A landscape with many valleys, sampled at points; each row gives a point and its height.
A ball rolls from a point to whichever of its 2 nearest points has the largest drop for the distance, and stops where none of them is lower. Distance is the straight distance between rows; heights are no part of it.
<879>: [110 120 103 138 135 142  61  84 147 138 150  93 143 195 153 169 158 130
  99  73 138 153 169 104  85 138 126]  height 371
<745>: [132  91 123 141 102 154 115 104 154 155  85  95 158 208 124 109 170 132
 112 108  93 152 135 134  90 100 176]  height 634
<640>: [108  85 113 146 135 142  84  96 150 173 118 135 138 139 135 169 139 122
 123  89  80 114 123  87 121 148 157]  height 185
<187>: [134  97  94  87 133 175 134 121 201 129  89 153 187 128 147  91 107 154
 109 120 128 129 159 124  60  99 125]  height 169
<883>: [121 173 120 170 115 136 152 124  73 150 134 128 102 125 120 183 115 142
 107 161 109 111  97 126 134 113  96]  height 618
<874>: [116 130  60 204 185 161  76  92 108 134  88  98 115 113 130 148  92 144
  78 121  75 109 123  99 123 133 126]  height 260
<299>: [131 139 109 123 119 131 161 135 119 128 101 112 153 112 104 117 100 164
  97 180 127 141 118 142  88  71  89]  height 889
<297>: [164 117 161  73 128 105 163 181 146  70 120 123 112 147 138  32 149 101
 168 159 137 167 121 152 148 117 132]  height 633
<761>: [ 94 170 124 180 124  94 132 144  96 119 179 136 129  81 172 162 102 104
 107 141 128 102 170 144 161 180 130]  height 153
<169>: [114 163 139 138 140 100 164 146 117 114 144 120 132  76 132 167  83 164
  80 161 149  89  96 114 159 135  96]  height 270
<573>: [161  81 175 155 146  87  69 173 173 129 137 129 116 161 138  88 195  95
 147  92 154 125 109 106 147 139 141]  height 180
<135>: [145 131 132 133 141 129 157 135 117 108 125 111 108  77 122 160  90 193
  94 185 156  82 102 124 153 102  61]  height 269
<503>: [117 121 159 153 122 115 151 110 112 122 179  87 122 100 146 171 139 156
 122 179 120  97 140 130 205 168 111]  height 597
<481>: [142 114 142 124 130 123 144 152 174 140 179 175 152 142 153 129 144  90
 150  75 171 122 127 128  97 133  95]  height 208
<141>: [111 125  63 184 180 137  82  77 120 169  79 112 104 101 155 124 111 148
 104 108  45 114 138  88 119 147 162]  height 179
<709>: [106 134 103  98  91 138 120 140 127  96 113 139 143  93 116 115 104 160
 138 156 178 171 185 170 102 120  91]  height 248
<464>: [137 183 129  83 103 107 194 136 108  95 138 139 106 114 125  97 113 150
 139 152 197 166 141 175 129 108  92]  height 760
<593>: [105 119 125 170 137  97 110 127 132 132 187 140 140 105 182 161 144  81
 127  99 129 109 172 125 153 190 122]  height 67
<829>: [123 143 146  79 136 111 196 159 137 133 141 134 169 121 107 108  94 137
 108 117 142 129  94 125  84  93 139]  height 293
<828>: [179 124 174 119 139 123  89  86 158 211 109 173 139 104 115 148 150  80
 160  54  72 107 109 108 153 110 181]  height 786
<777>: [142 153  88  77  84 179 187 113 115  97  87 152  96 168 126  85 119 164
 153 155 137 164 134 153 109 107 122]  height 442
<599>: [133 137  96 155 133 178 104 119 113 105  88  92 137 111  93 135 107 176
  97 179 130 135 134 147  90  84  75]  height 852
<875>: [ 99 100  87 148 157 160  66  77 162 146 115 101 149 167 132 163 127 167
  83  99 110 118 153  84  99 144 146]  height 278
<544>: [111 139 121 112 115 124 171 133 116  95 140 164 107 143 115 149 112 152
 163 152 186 106 118 122 161 157 111]  height 133
<674>: [104 157  71 144 121 182  77 122 115 116 114 161 127 149 117 176 109 139
 107 121 157 110 145 117  94 143 119]  height 455
<528>: [100 138 134 171 117 109 146 128  70 166 140 113  93  98 141 167 124 128
 118 138  72 115 110 114 154 144 135]  height 676
<843>: [106 107 145 178 120  97 122 127  62 161 153  93  85 110 142 146 161 105
 143 111  60 141 133 128 169 168 143]  height 639
<358>: [127 160  82  85 108 183 187 134 111 103 106 178 106 139 113  72  82 152
 138 122 151 166 139 162  81 106 136]  height 392
<644>: [135 165 103  71 101 119 167 126 108  91 107 145  79 119 145  75 103 134
 177 143 165 203 162 180 148 124  99]  height 792
<407>: [108 204  93 182 165 182  58 122  81 117 126  83 103  84 101 170 106 119
  94 157 104  97 123 129 132 143  94]  height 771
<555>: [ 96 103 103 144 165 126  85  90 128 177 106 122 110  84 152 136 130 128
 137 109  46 115 138  89 136 164 165]  height 94
<862>: [163 116 214 145 110  65 129 136 131 172 160 123 130  58 165 137 139  81
 122  71  91 107 135 131 179 162 186]  height 672
<554>: [ 94 146  87 168 142 124  63 106 102 127 155 110 130 186 138 174 159 107
 116 104 132 144 149 119 124 157 124]  height 353
<75>: [130 165 106 164 151 179  79 119  93  98 121  74 114  86  87 165 108 163
 101 181 143 108 125 140 134 109  52]  height 814
<732>: [135 107 175 102 112 109 178 123 139 116 141 105 135 142 119 131 157 147
 155 183 152 117 104 135 166 118 119]  height 504
<515>: [122 107 111 100 130 148 127 141 171 135 127 158 183 107 126 120 105 139
 117 123 153 128 150 132  68  97  99]  height 107
<323>: [110 108 118 129 159 142 123  75 136 133 124  76 122 148 114 167 152 182
 134 186 110 111 109 103 171 118 105]  height 416
<727>: [110 151 134  85 143 107 182 164 137 105 144 143 162  81 107 112  71 156
 102 119 184 115 116 131  94 103 111]  height 233
<368>: [122 134 185 135 123  68 157 153 118 164 150 146 133  87 148 139 123  86
 131  95  92  97 106 111 166 157 182]  height 632
<271>: [116 171  64 119 116 178 100  79 144  88  64 129 132 164 105 128 109 185
 100 155 167 137 171 133  93 123 125]  height 313
<821>: [121  71 168 157 122 101  96 117 109 170 156 100 117 106 134 150 159  85
 147  89  69 128 142 116 175 161 161]  height 582
<85>: [170 101 164 126 138 164 108 102 196 202 114 173 161 127 116 146 132 107
 155  68  96  96  92  98 122 103 188]  height 822
<354>: [195  96 206 146 125  96  94 145 167 185 146 120 141 113 124 121 178  69
 147  67 126 143  98 126 135  95 145]  height 481
<97>: [158 124 123  36 121 160 178 146 145 102 114 154 139 152 129  40 106  95
 145 130  94 172 140 149 117 103 161]  height 557
<791>: [132  92 149 142 120 110 114 136 177 141 183 148 165 120 161 158 157  93
 145  90 166 117 153 122 129 151 106]  height 150
<151>: [169 117 193  72 142  95 143 206 161  70 148 124 126 126 132  22 145  81
 154 128 158 150 123 146 132 112 158]  height 664
<501>: [148 158 117 111 130 148 153 116 124 112 113 141  90  74 114 155  96 197
 126 177 204  97 121 136 143 103  64]  height 227
<393>: [139  87 152 179 147  70  75 148 139 142 157 119 107 156 153 110 183  86
 135  88 126 134 114 112 167 179 131]  height 239
<179>: [ 96 174 133 166 140  78 148 151 109 125 159 114 135  54 163 168  89 136
  79 151 121  91 132 123 159 166 122]  height 213
<196>: [142  86 155 123 119  93 117 164 148 105 140 124 145 162 131  91 175  92
 149 123 154 146 127 138 120 125 126]  height 108
<190>: [129  98 165 129 120 123 145 121 132 166 109 115 155 143  86 141 130 134
 138 145  99 117  80 114 127  97 167]  height 630
<419>: [115 110 132 101 135 121 151  83 152 118 134 102 140 148 117 150 157 169
 151 192 138 126 116 127 153 115 105]  height 463
<273>: [152 124 163 112 133 108  88  95 132 195  93 165 114  64 134 131 143  87
 164  86  46 101 130 107 151 137 194]  height 749
<286>: [128 175  70 177 147 167 113 137 116 124  98 160 134 132 101 153  80 136
  87 145 136  89 113 112 103 118 114]  height 511
<601>: [140 120 117  94 133 141 166 170 140 107 166 179 123 147 140  78 128  91
 150  81 181 145 137 147  74 113 116]  height 275
<669>: [107 107  99 166 163 140 114  99 121 141 112  98 140 133 107 153 110 164
 100 160  93 115 104 103 125 117 114]  height 346
<346>: [156 156 154  77 106  85 212 178 112  74 162 121 112 123 138  59 117 126
 129 124 195 169 129 173 133 124 113]  height 730
<797>: [113 192  70 141 126 194  68  89 113  95  94 114 104 154  82 171 116 170
 106 166 164 114 143 121 119 144 102]  height 388
<290>: [107 177  96 173 117 174 111 107  72 132 139 109  86 161 114 189 146 138
 123 161 115 126 116 131 142 132 106]  height 675
<236>: [160 121 201 117 115  85 101 108 115 181 116 143 107  31 144 116 153  76
 157  77  61 104 154 131 165 137 197]  height 715
<738>: [122 115 192 127 116  85 156 154 132 136 157 125 151  77 130 148 108 123
 126 137 100  81  94 115 177 153 177]  height 595
<598>: [109 107 111 108  76 138 108 132 110  84 119 110 127 144 131 127 145 146
 138 151 149 170 174 154 103 115  93]  height 192
<318>: [137 124 162  97 146 128 173 154 142 156 144 156 160 143 107 112 110 102
 126  83 134 111  80 115  89 101 167]  height 357
<222>: [118 179  94 184 142 136 123 145  84 155 114 138 111  94 123 168  77 128
  80 143  97  98 101 112 108 114 110]  height 564
<704>: [148  71 187 143 122 101  88 125 146 181 149 119 143 106 120 154 174  84
 151  85 103 127 126 119 151 120 151]  height 532
<758>: [ 95 181  82 185 140 192  67 106  70 128 127  89  84 128 122 177 123 142
 111 157  82 110 126 119 140 139 114]  height 727
<307>: [138  68 149 121 113 147  84 100 169 154 114 121 158 177 122 136 165 122
 141  92 106 129 121 109 103 110 176]  height 688
<383>: [105 128 134 111 117 115 146 161 140 120 142 150 173  79 118 130  95 148
 104 127 187 130 159 146  85 118  92]  height 174
<193>: [140 116 111  75  97 167 172 119 142 100  82 132 143 192 125  74 140 137
 145 156 105 162 131 143 106 112 153]  height 499
<360>: [160 124 182  98 138  90 181 205 132  89 180 129 118 132 134  47 140  99
 122  95 182 136 108 148 113 129 142]  height 696
<902>: [172 115 193 109 143 102 145 155 165 163 153 143 159 137 126  98 149  71
 147  74 136 129  87 128 105  85 157]  height 421
<367>: [126 107 111 114 102 119 115 143 123  84 120 124 117 180 138  96 161 116
 144 138 157 170 143 147  99 124  98]  height 131
<561>: [116 103 136 161 137  84 102 128 112 123 139 114 107 187 130 135 174  98
 151 119 113 134 106 119 170 170 138]  height 163
<325>: [127 105 186 146 115  88 172 150 123 107 169 115 139 124 132 148 138 116
 131 156 146 108 123 130 190 165 139]  height 551
<479>: [151 114 120  48 134 118 149 162 150  86 108 150 123 156 148  29 120  92
 160 121 125 185 144 150 129 133 136]  height 596
<473>: [ 99 132 107 144 123 111 132 128 108 105 135 150 109 186 126 156 144 123
 151 149 154 114 118 124 154 157 117]  height 63
<881>: [126 152 102 102 119 165 169 122 114 103 122 165  97 122 109 142 101 182
 155 170 193 106 118 135 132 127  99]  height 182
<882>: [ 97 116 110 163 148 112  74  93  90 145 133  93  96 192 141 156 159 111
 129  98  92 154 130 104 153 172 142]  height 262
<150>: [135 135  85  55  90 129 125 119 128  80  84 143  81 160 162  76 110 142
 164 132 130 213 161 156 152 151 113]  height 824
<322>: [134 111 131 135 111 140 155 111 140 140  94 101 155 182 105 107 158 137
 135 163  93 153 110 135 102  85 155]  height 567
<535>: [122 124  71 111 139 158 129 107 169 105  62 131 168 142 114  91  98 186
 108 164 134 127 154 128  92 107 123]  height 240
<570>: [129 160 104 100 116 154 173 148 107 111 129 176 136 158 113  94 105 104
 132 106 171 150 136 160  67 104 118]  height 333

For each start below, name the point where the ball stops.
<479> => <593>
<135> => <473>
<644> => <593>
<570> => <593>
<732> => <555>
<599> => <515>
<318> => <515>
<528> => <515>
<843> => <515>

Call two points neighbours if one is among the 2 nearest of the other. Go from one point of each pair to the other, from neighbour to neighbour, staying as low as possible. Name the highest point that can't be avoided.
<555> and <561> => <879>
<473> and <196> => <393>
<593> and <561> => <169>
<561> and <515> => <709>
